A landscape with many valleys, sampled at points; each row gives a point and its height.
A ball rolls from a point to the lowest of its 2 nearest points, and stops where none of them is lower. Distance is the straight distance between rows; heights are no part of it.
dupot height 446: [-44 -25 -10  14   3  16  -2 -41  23   4  17  34 -47  29  -6 -38  17  -4
  12  39   4  15 -45]
fitig height 887: [ 15  63  -3  23 -19 -13  17   7  47 -39   8  -7  33 -43 -30  30  25 -20
   4 -47 -33  19 -14]
gop height 628: [ 41  27   2 -18  -9 -16 -25  37 -15   6 -23 -48   3 -13  17  22 -11   1
   6 -41  21   0  19]
Let height 677: [-47 -42  -5 -32  17  17  15 -13 -10  12   7  18 -60 -15  28 -25   5   7
   3  50  27 -25  42]
finen height 778: [-12  39  27 -27 -14  -4   3  20 -42 -45 -32  -3  -7  23   4  14 -10 -30
  42 -35   7 -29 -37]
zilu height 325: [-10  12  20 -56  -9  -7   1   0 -46  -8 -25 -31 -39  -2  38  13  15 -19
  34 -13  25 -18  17]
kog height 644: [-37 -25  15 -17  -4  21  -7   9 -17   8  11 -16 -39  -2  25 -21  -7   0
  18  24  20 -28  -1]
Dufal height 72: [  9 -37 -30  37  27  19  -4 -31  24  -8  36  -8  26   4 -12 -24 -19  13
 -34  37 -12  13 -19]
Suni height 332: [ -8  13   2   9  11  18  -1 -31 -22 -22   3 -15  14  14  -9 -23  -1 -18
  35   8  -9 -15 -75]
Vup height 451: [-48  20  20 -50 -15 -22 -27 -18 -15  18 -18 -27 -63  -2  44 -16   7   0
  58  -6  36   7   6]
sona height 440: [  8 -26  19  49  -8  42  -3   0   7 -23  34  51  70  37 -20  -7  -6   3
  -1  31 -16 -18 -41]
Lelun height 317: [ 27  11 -21  -8  -1  13  58 -21  14 -24  -9 -12   4 -48  10  12  35 -25
 -15   7   0   7  26]
Puz height 552: [-47 -29  -7   5  -2 -16 -12  -4  17  24  18  26 -59  44   3 -22   8  13
 -34  17  -3  26  50]
kube height 289: [ 17   3 -37  -3  28 -20 -16  -4  17  24  11  -5  14  11 -22  -3 -26  32
 -22 -25 -60  43   7]
fav height 777: [-46 -11  36 -16 -49 -11  -7  33 -24  -3  15  -2 -28  51  -2   3  18 -13
  -5  -3  -7 -10  40]
Non height 604: [-39 -11  -5  -4  21 -20 -24 -27 -26  15  11 -37 -20 -12   6 -39  11  17
  -7  41  37 -24   7]
tam height 528: [ -2  10  22  39  -2 -15 -34  39   2   9   6   4  18  43 -17 -15 -27   1
   6 -28  -7  -6 -38]
pofaf height 415: [ 11 -26  -2  -3  28  13  36  13  11 -16   0   5 -19 -11  11 -15  13 -37
 -42  10  -6   9  71]
Petis height 508: [-10   2 -10 -43  35  -6 -16 -24 -12  28 -23 -16 -58 -19  45 -15 -12  13
  20   1  33   3  14]
girur height 436: [ 32 -18 -16 -38  16  19  13 -11   3  23 -24  -5 -29 -54  41  25  -5  19
  10  14  27  -1  -3]
kebe height 435: [-32   5  17 -13 -19  -4  14 -16 -43  -9   3  28  18  40 -36  12   8   7
  16  11 -36 -23 -45]
saso height 704: [-14 -46   3  -2  22  -6  -1 -17 -12  16  -4  32 -30 -19  -1  -6   8   2
 -49  54  18 -20  60]
Bozul height 839: [ 10  41 -12 -18 -19  23  34 -19 -22 -40 -20 -44  32 -27  11  13 -25   9
  49 -16  -4 -12 -38]
Runuv height 586: [-37 -27  16  38  22  -7 -34 -15  30  19  26  20 -43  26 -19 -28  -8   1
 -53  35  -4  24  13]
Riro height 726: [-21 -49  14   3  -7  -3   5 -25  -5  23  20  29   0  18  -6  15   4  25
 -41  53  -6   4  19]
til height 561: [ -1  11   5   1   6 -54 -34   3 -34  28  -9 -34  -1   8 -15  -8  12   6
 -32  -6   8  -5  50]
fini height 531: [ 16  15  11   3 -12  -9  24  45  12 -24  -6  42  53  58  -8  13   7 -26
  16 -59 -29  12 -13]
Pevub height 486: [ 39  18  16  -1   7 -22 -24  47  34 -32 -22  24  39  32  -5  36  37 -23
  10 -78 -10  35  -5]
Tupov height 434: [ 40  14   3 -18  11 -28 -41  20  16   8 -13  24   6  28 -11  35  12  -2
  18 -65 -25  38 -22]
Zizod height 490: [-10  -8   1   6 -17 -15  23 -22 -32  -3  15 -14  54  38 -22   9  -4  17
 -20   7 -39  -3  -4]
lasut height 593: [ 26   4  18  -6   0 -33 -41  43 -10   4  -6 -26   7   7 -14  23   3  -1
 -37 -29  -9   0  51]
tugom height 521: [ 21  17  -3  16 -11  39  31  36  37 -24  19 -10  18 -19  -6  12 -17 -13
   3 -27 -36  19   4]
Tipa height 825: [ 18  22  -7  -2 -20  -7  22 -20 -24 -15 -27 -33  37 -24  -4  26  17   0
  20   1  18 -20 -49]
zuzug height 234: [-10  11   0  -3  15  16 -29 -13 -26  -8   7 -43   9 -15 -19 -11 -26   9
  13   8 -20 -25 -41]
fabob height 793: [  1  21  29  -3 -30 -15  15  36 -25 -37 -24   5  21  18 -11  33  15 -29
   2 -17  10 -36 -26]
nosu height 505: [-65  -9 -11  -2 -17  -6 -11 -30  22  13   2   8 -70  23  -8 -35  26  -5
  -1  31   2   9   6]
pup height 372: [-11 -46 -13   3  21  18  19 -16  25  12  10  37 -51   6  22  -5  -2  -5
 -15  30  14  11 -19]
nuno height 361: [ 45 -18 -15 -21   5  11   6   6  23  16 -14   9 -11 -52   6  38   8  19
 -21   0  -2  10  28]
Malil height 391: [ 29  35 -32  14 -15  24  56 -28  43 -17   6 -14  13 -52  12  14  19  -2
  15  -7   5  26 -13]
vurad height 799: [-51   4  27 -10 -45   8  -3  40 -13   1   2  -7 -38  52  19 -20   2 -30
  38 -15  21  -8   5]
Divo height 195: [  1 -14 -28  18  37  -8  13 -44  26   2  14  18  18   1 -22  -4 -11  15
 -46  20 -45  36   9]
fur height 257: [ -4  -2   1 -37  -1 -28 -30 -14 -17  23  -4  27 -38  35 -17  28  37  11
  -2 -19 -19  26  -1]
Bimi height 719: [-41  -5  28   9 -43  18  -4  58 -24 -17   2  12  12  34  12  -5 -16  12
  44   6  35 -49 -43]
buku height 525: [ -2  11  -8  23   6 -45   1 -27 -29  19   6 -42  38  21 -23 -14   5   9
 -33   4  -9   8   3]
pama height 907: [ 14  -5  28   2 -16  -8  21  -4  19 -20  -8  30  21   1 -10  41  50 -46
 -34  -6 -20   4  -6]
dagev height 752: [-26 -34  34   6 -43   5  -5  24  -8  26  16  34  -6  35  -2  17   2   9
  -3  15   3  -6  -4]
Rirog height 365: [ -2   8   1 -34  -6  -6  11 -25 -26   7 -12  23  -8  25  -5  20  19  -1
  24  -8 -22   6 -34]
nimi height 265: [ 24 -26 -27 -29   8  19  21  12  -4  12  -7   7   7 -57   2  10 -18  21
  -9  26  -4 -17  73]
bur height 461: [-25 -16  27   7  14   5  18   0  -9 -15  19   9  -4  29 -12 -14   5 -40
 -46  14 -37   3  51]
boza height 204: [ 20  14   2 -36   7   5  25 -13 -26 -20 -33 -28 -24 -21  24   3  28 -42
   4  -5  18  -5  28]
gubim height 102: [ -7 -15 -23 -21  38  -1 -29   5 -24  26   1  -7  -1 -34 -16 -34 -46  37
  -4  25   3 -27  50]
Tuvi height 370: [ -5 -28  18  26  -7  41  -4  -1   2  -5  20  57   8  16 -12  -9  -3   0
  26  23  -7 -24 -57]
num height 558: [  6  14   6  23   2  -3   1  39  11  -7  14 -19  20  31 -11  -5 -23 -18
 -17 -37 -30  14  -2]
sipes height 587: [ 22   6 -40  35  31  11 -11  -6  30   2  15 -11  10 -74 -37 -39 -32  13
 -24  18   2   3  61]
misub height 207: [ 22 -14 -51  23  33  36  18 -16  35  -4  21 -24  -3 -25  12 -30 -31  11
  -7  12 -10  27  -3]
vor height 659: [ 24  -1  17   6 -24 -20  -6  24  -6  21 -24 -20   1   3  27  25  12 -11
   0 -15  51  -8 -12]
seb height 414: [ -7  15   2  -2  14  19  -7 -10 -14   7  -4   0  -5  22  25 -25 -32  -7
  59 -12  17   2 -67]
Volu height 362: [ 39  12 -27 -12  14 -13 -23   7  28  38  -3  -4  -1   3   0  13 -25  25
  11 -42 -27  41 -25]
Bosor height 242: [-49 -27  -3 -25  13 -12 -37 -18 -44  27  23   1  -1  -8 -21 -31 -32  55
  -9  46   1 -30  50]
Rutug height 534: [ 23  23   9  38  -3   5  24  49   5  -8 -18  61  44  55  15 -13   4 -10
  36 -39   8 -10 -27]
Veted height 296: [ 17 -27 -70   4  38   9  30 -29  27  12  -2 -12  -2 -26  31 -24 -31  40
 -11  20  23  15  30]
tesaf height 491: [ 33   7   9  58   7  41  13  22  17 -26  -1  53  67  20  -4 -17   2   1
  28  -8  -1 -28 -53]
lemiv height 872: [ 34  60  -9  -7 -34   5  20  15  17 -35  -2 -28  11 -46  -7  50  19  -1
  23 -42  -7  18  24]
dob height 462: [ 17  39 -22  36 -32  26  47  12  39 -11  45 -23  15 -48   5  18  -8  30
  21 -28   5  22   5]
bep height 897: [ 15  24   3  22  -7 -24   8  -8  49 -16   8  -1  49 -22 -17  20  41 -27
 -43 -30 -32  30   9]
dano height 494: [ 27 -13  -1   5  18 -14  16   7  31   6  -8   5 -22  18  39  -2  20 -42
 -22 -22  23  38  16]
leg height 809: [ 28  24   3 -10 -45 -27  25  13 -11 -24 -28  -2  45  -7  -8  65  27   0
   0 -20   9 -14 -17]
famet height 530: [ -1  -5  24  24  10  -4   1  -7  20  -6  13  10  47 -21 -25  13   1  -4
 -72  29 -34  11  67]
tum height 281: [ 19 -42   0  10   0  32  27   4  25   7  10  42   8   3  12  15  -6  -4
   3  15  -4   3 -44]
nir height 431: [ 17   9 -32  -4   4  -5   0 -20 -19   7  -3 -51  36 -64  -5 -10  -6  42
   6  21  21 -25  17]
Vuzuf height 751: [-44  28  32 -21 -20  -4 -19  10 -37 -22 -14 -19  -3   9  12   2 -15   6
  65   7  26 -47 -61]
Mam height 616: [-22 -28  18  33  25  25 -50 -13   8   7  38  -5 -31  -1 -17 -36 -19   2
 -30  48  -1 -11 -12]
nes height 690: [ -7 -26  22  20 -34   8   4  23 -18   5   2  -2  17  14  26   4   6  -5
  23  15  51 -36 -43]
Bivut height 439: [  0 -16   5  -9   4   7  16  -7  16  14 -11  30 -58  25  36 -13  14 -33
  19   0  31  20 -25]
Sune height 441: [ 28  33  -9  -6  12  -1 -10 -18  -5  14 -28  11  -2  22  17  -6 -32   0
  45 -48  -1  36 -54]
pila height 559: [ 11 -15 -21  13  30  -1  -1   2  48   8  12  23  20 -39 -24  -7 -16  12
 -58  13 -24  20  85]
bege height 854: [ 36  52   2 -23 -36  16  18   5  -7 -42 -36 -42   6 -46  33  34 -14  -8
  42 -42  26  -2  -9]
zer height 471: [-26  44  28  14 -18 -24 -69  28  -6  14 -12   8 -27  27 -30  -9  -7  -2
  28 -30   2 -16 -45]
paror height 366: [ 16 -35 -40   5  29   8   3 -33   3  18   4 -26  11 -47  13 -17 -10  38
 -16  50  35 -15  12]
Beru height 382: [-13  20  15 -23 -30 -34 -50  16  -7  24 -15  18 -37  34  -2  11  21  11
  39 -35   5  15 -18]
Ripok height 245: [  8   9  -8 -24  27  -3 -34  -8 -22  28 -10 -17 -23 -37 -16   1 -24  24
  -2   3 -21 -14   4]
Sazi height 497: [-11   4  25  32  -2   8  26  -9  -2 -38  18 -16  41  -1 -27  -1   9 -38
 -50  21 -37  -2  22]
rufin height 351: [ 28 -25 -18 -26  24  17  21  10  -2  -5 -21   6 -23 -62   9 -12   7 -25
 -15  23  34 -19  77]
sol height 566: [-42  -3  -7  14   1 -38 -35 -41 -23  33  15 -26 -12  24 -22 -34   4  31
 -11  24  -1   1 -16]

Call two points neighbours if one is among the 2 nearest of the other. Go from one point of each pair to the other, from neighbour to neighbour, staying as low as possible. Name the highest point that can't be avoided.
zuzug, fur | num
nimi, tum | dano
zuzug, boza | Rutug
boza, nimi | Petis
zuzug, gubim | Ripok

Where does a ball stop that starts at each point below?
num | boza
fav | fur
fitig | fur
famet | nimi
fini | Dufal
vurad | fur
lasut | fur
